Each row is a point on a tangle of strands that fork and nearly touch. The rows are in no order.
In the rows, 128 means zero.
Two points are linked if the straight distance between their rows is under 86.2. Some points are linked to none.
zepug: [122,123,130,93,155,121,131,137,113,179,138,115,130,116,111,144,104,105,189,139,115,133]
visu: [158,121,170,144,123,136,134,138,82,187,124,139,99,154,144,109,117,121,160,107,77,142]
Petug: [170,134,194,181,116,147,122,135,128,90,139,94,68,147,142,115,131,120,119,93,53,120]
siboz: [113,137,112,103,137,131,147,140,55,164,114,141,128,83,124,99,79,101,144,125,155,133]
karu: [107,155,142,162,107,155,98,114,148,53,106,102,106,116,124,101,124,135,118,123,138,105]
fidi: [102,136,131,92,164,120,96,144,162,100,131,66,92,100,99,166,128,126,165,127,133,147]
Nof: [147,121,111,106,117,98,131,98,161,185,127,131,139,163,103,157,183,161,125,129,135,157]
geton: [149,100,143,154,92,121,137,109,76,173,129,183,162,155,172,106,103,126,126,132,126,117]
vola: [120,114,99,99,127,94,157,116,148,157,147,168,183,147,130,156,161,138,141,154,158,133]
suno: [98,151,100,135,104,137,121,108,112,68,92,137,138,91,122,85,105,127,104,123,193,111]
goz: [94,121,104,121,120,106,141,125,163,80,135,150,168,110,136,145,142,132,122,136,174,125]
Dazuv: [116,159,121,117,138,169,143,156,54,94,86,120,97,80,119,59,80,111,117,112,170,144]
dobid: [118,120,125,167,80,121,125,89,173,80,122,147,156,150,140,135,160,161,81,117,166,119]
Dotud: [130,147,155,177,91,133,128,117,53,129,105,144,76,141,140,80,119,144,70,97,140,139]
gav: [106,149,140,138,127,151,102,130,145,69,107,85,97,103,116,114,116,126,138,116,133,118]
vuva: [127,140,147,191,81,151,96,78,172,83,122,109,107,169,111,125,158,156,77,110,127,122]
Rere: [122,116,136,120,127,114,123,125,164,118,137,113,137,125,129,158,137,136,149,124,131,135]
pim: [123,169,149,138,147,179,145,174,64,78,92,115,77,90,127,60,85,114,123,109,145,138]
sed: [148,141,164,176,116,147,124,143,129,45,133,114,126,120,173,98,103,106,109,108,81,76]
fafo: [113,159,144,120,135,145,111,130,102,156,99,64,54,108,88,115,125,129,133,95,120,155]
vakol: [102,132,81,55,172,79,155,136,147,157,168,128,135,137,88,171,183,140,155,165,148,152]
Kapen: [107,133,116,154,94,130,126,108,126,59,109,153,159,101,146,98,106,126,106,122,179,101]
vum: [124,110,140,133,160,156,140,166,104,171,142,165,152,113,164,112,59,71,156,149,76,92]
suful: [107,123,114,122,136,144,138,151,115,84,125,141,159,73,142,114,67,87,144,129,147,101]
remez: [194,96,165,152,127,139,105,109,192,122,147,91,102,164,129,170,155,159,144,115,63,150]
Zodun: [114,147,113,93,130,100,118,111,128,177,116,90,103,114,84,139,149,139,129,114,141,149]
Kedek: [119,144,134,117,125,123,110,112,122,172,108,80,82,121,91,132,137,136,135,100,123,154]
nudi: [119,116,135,85,176,112,100,150,177,107,156,82,108,116,115,190,140,131,174,139,118,152]
mek: [128,154,150,176,104,164,133,135,80,47,104,146,107,109,158,57,93,118,94,119,146,100]
patut: [127,119,132,128,156,128,98,156,190,35,147,97,150,106,159,160,117,123,133,132,102,97]
rutiz: [147,128,176,170,126,139,153,170,47,140,132,183,112,132,180,90,80,107,117,114,92,123]
piga: [113,137,113,114,139,164,146,158,76,82,105,135,132,65,129,79,60,90,137,120,164,122]
Bet: [112,138,91,65,159,77,135,123,152,173,148,109,123,131,79,167,184,146,140,144,144,156]
mas: [179,106,160,135,133,138,124,131,120,192,134,129,123,174,138,129,123,121,185,125,63,136]
tuni: [96,119,100,109,156,121,128,158,180,38,150,136,171,87,144,152,113,107,141,148,149,108]
tozol: [139,131,172,158,114,144,124,134,114,113,125,104,90,124,140,113,117,121,134,98,95,125]
Ruge: [129,131,141,163,85,124,125,99,82,132,111,142,116,131,144,94,118,139,90,104,150,127]
pubin: [130,154,132,103,139,123,138,144,39,205,99,120,85,109,114,91,108,119,133,108,131,154]
Sor: [104,150,76,109,113,89,117,107,162,164,124,122,131,128,78,143,195,153,59,122,174,143]
Sakon: [116,97,112,101,181,134,142,149,165,169,161,170,188,144,138,156,94,87,172,193,103,95]
vavab: [121,101,107,120,111,104,162,116,161,131,148,179,195,148,152,157,162,144,124,153,161,128]
Vipeg: [108,132,123,165,82,127,119,92,146,72,114,145,153,130,143,110,134,145,87,118,174,107]
rodud: [90,158,70,95,123,97,131,109,122,121,107,127,137,81,85,114,137,130,88,126,205,126]
pul: [136,104,136,136,112,123,138,119,105,166,136,169,170,137,159,123,101,115,145,137,129,112]
Pir: [153,81,123,123,132,130,150,148,205,86,163,155,179,157,173,192,179,154,122,162,114,135]
zado: [109,104,94,93,168,113,164,140,151,167,163,186,196,161,125,157,132,109,168,194,140,112]
sazug: [127,160,139,173,95,150,95,101,97,167,102,92,54,153,84,107,150,146,66,83,115,152]
Nive: [119,125,122,115,130,129,145,139,52,181,121,165,142,108,143,100,76,96,148,135,138,125]
gofa: [175,114,178,167,118,144,105,117,166,105,144,83,84,153,133,142,139,139,134,100,57,132]
guti: [128,121,103,95,139,102,141,116,98,208,132,165,176,157,117,125,116,108,165,162,143,115]
nodu: [144,111,130,149,82,106,129,87,79,171,118,168,150,153,155,105,125,144,98,119,148,129]
vuk: [113,119,112,126,149,131,119,159,172,40,144,126,179,88,162,144,92,102,135,139,119,85]
zaf: [140,135,156,125,126,130,131,134,75,188,114,118,87,128,125,108,117,123,152,103,105,149]
zul: [115,145,78,82,137,79,127,117,168,185,141,111,117,138,69,158,214,156,86,133,151,158]
zuvu: [100,170,100,136,110,163,111,109,93,76,78,121,113,95,108,60,104,131,89,125,190,122]
zin: [151,113,167,152,118,138,129,138,122,127,137,120,124,128,156,127,108,118,146,108,85,114]
Poza: [120,168,161,149,141,171,130,163,80,93,91,95,59,101,117,77,104,119,126,102,127,139]
balor: [139,139,166,169,110,129,145,148,39,133,113,166,90,134,161,82,101,130,98,106,124,142]
boz: [120,157,160,129,142,157,128,155,84,132,98,79,55,103,110,99,109,123,141,95,117,152]
tirik: [133,102,141,139,154,152,137,155,98,195,139,185,160,150,168,103,66,74,157,160,79,90]
zupip: [152,112,151,139,145,132,103,150,177,62,153,90,143,123,165,158,114,121,132,117,70,94]
zed: [133,152,162,183,91,147,114,105,81,138,106,118,57,155,113,92,137,142,75,88,117,147]
Zomis: [154,128,158,167,122,140,111,136,162,40,141,98,137,127,168,125,115,121,112,113,72,78]
Lipun: [91,158,82,116,112,102,114,102,141,131,106,116,128,109,86,123,157,143,74,117,187,132]
bas: [140,123,107,122,90,92,126,83,94,192,115,157,153,144,128,113,142,149,93,123,161,133]
lafen: [153,110,146,111,140,123,122,126,132,188,136,116,132,155,124,144,126,121,187,132,90,138]
Zon: [103,143,74,85,127,80,147,109,110,160,130,146,159,97,98,128,137,128,112,134,190,124]
Sud: [122,152,101,67,157,82,120,116,137,201,130,86,102,123,64,154,166,140,145,131,132,152]
potad: [144,100,135,84,174,115,110,148,184,135,163,103,121,145,121,198,157,139,180,153,100,158]
rir: [175,90,142,101,162,125,111,138,192,141,157,111,134,165,132,194,158,148,176,152,79,154]
fefu: [113,165,119,169,95,151,80,97,125,154,96,82,73,150,71,119,154,143,63,90,129,142]
gelag: [147,101,132,133,127,128,114,110,210,108,142,107,114,164,119,186,193,176,118,128,115,168]
det: [203,87,155,132,137,135,112,119,190,142,146,108,125,173,135,178,157,159,165,133,63,152]
Buni: [116,110,131,109,173,148,134,165,124,157,148,138,149,95,145,136,60,72,175,154,85,101]
vunov: [114,157,146,191,88,158,93,90,158,51,110,114,109,148,122,103,141,144,91,124,133,101]
paf: [122,109,130,140,127,134,140,141,115,126,140,158,169,102,162,123,80,99,141,132,125,101]
zalum: [195,84,113,128,121,135,151,111,197,141,133,157,154,194,137,185,206,182,135,161,107,169]
mame: [127,142,103,111,105,94,121,101,82,192,107,133,129,114,110,106,132,137,91,117,165,132]
saged: [126,96,124,108,167,125,133,157,172,131,167,144,183,123,151,172,105,102,161,165,98,106]
sidi: [134,122,140,181,81,137,113,80,184,87,126,127,133,170,126,143,167,166,76,112,138,129]
dib: [115,119,132,107,162,141,133,161,114,137,138,115,132,83,130,135,74,86,180,132,110,118]
Zut: [101,119,66,57,180,89,175,146,138,162,183,157,164,162,98,165,188,134,160,192,147,136]
gid: [150,97,98,107,121,117,159,117,189,137,144,155,154,178,135,182,219,174,116,159,132,171]
Noz: [104,158,128,156,103,145,92,98,143,119,101,84,85,136,89,124,145,146,95,102,140,136]
ganuz: [183,83,134,138,115,132,145,120,197,120,144,151,166,174,154,184,176,170,129,148,102,142]
bakor: [96,154,126,109,147,138,97,131,151,91,107,63,86,93,91,136,122,129,148,119,145,141]
fabo: [127,101,131,115,145,119,131,148,179,105,158,128,166,118,150,174,128,124,154,144,115,119]
Rulu: [151,115,168,163,128,144,142,161,94,131,144,152,135,126,180,108,85,96,132,113,71,98]
Deta: [113,131,87,86,131,79,152,109,124,176,138,156,171,130,108,142,156,134,132,146,169,130]
suf: [137,145,113,98,118,98,124,112,60,220,104,128,110,123,108,98,131,128,118,118,142,139]
Nog: [110,152,118,103,140,143,139,142,67,138,98,104,101,78,106,91,90,110,135,110,162,142]
ruva: [100,110,72,73,179,106,179,145,146,161,181,184,186,169,112,160,163,117,166,204,145,122]
Zaku: [135,136,156,174,110,151,138,146,89,70,121,143,121,110,170,85,91,108,109,108,117,94]
tude: [115,172,133,164,110,177,120,126,77,48,85,140,98,106,134,46,100,130,92,126,163,112]
Fotub: [126,89,111,121,125,118,161,142,188,99,162,173,198,146,169,175,165,139,127,165,139,125]

A fork is a point with three links, a tip a point with one. Leave the first point through the second and follow the links. Name the first fork or tip that comes.
lafen; mas => nodu
suno; zuvu => tuni
pubin; zaf => tirik
rodud; Zon => gid
gid; zalum => Bet
Petug; tozol => Dotud
Kedek; fafo => Dazuv

Follow the links from the first point to the second, and from the first to the third. Name the last point that the two ways share.
Rere; Zodun; Deta => Bet
geton; siboz; vakol => Dazuv
pubin; Poza; remez => nodu
Kedek; vavab; zado => Bet
zul; siboz; geton => Dazuv
zed; Poza; mame => nodu

A fork is a point with three links. Follow the links from the first point to the second and name the forks in between, in order.
nudi; zed => Dotud
saged; boz => Bet
pim; zaf => Dazuv > nodu
vum; Ruge => nodu
rutiz; Nive => Dotud > nodu > Dazuv
Ruge; Kedek => nodu > Dazuv
Nive; rutiz => Dazuv > nodu > Dotud
Noz; mas => Dotud > nodu
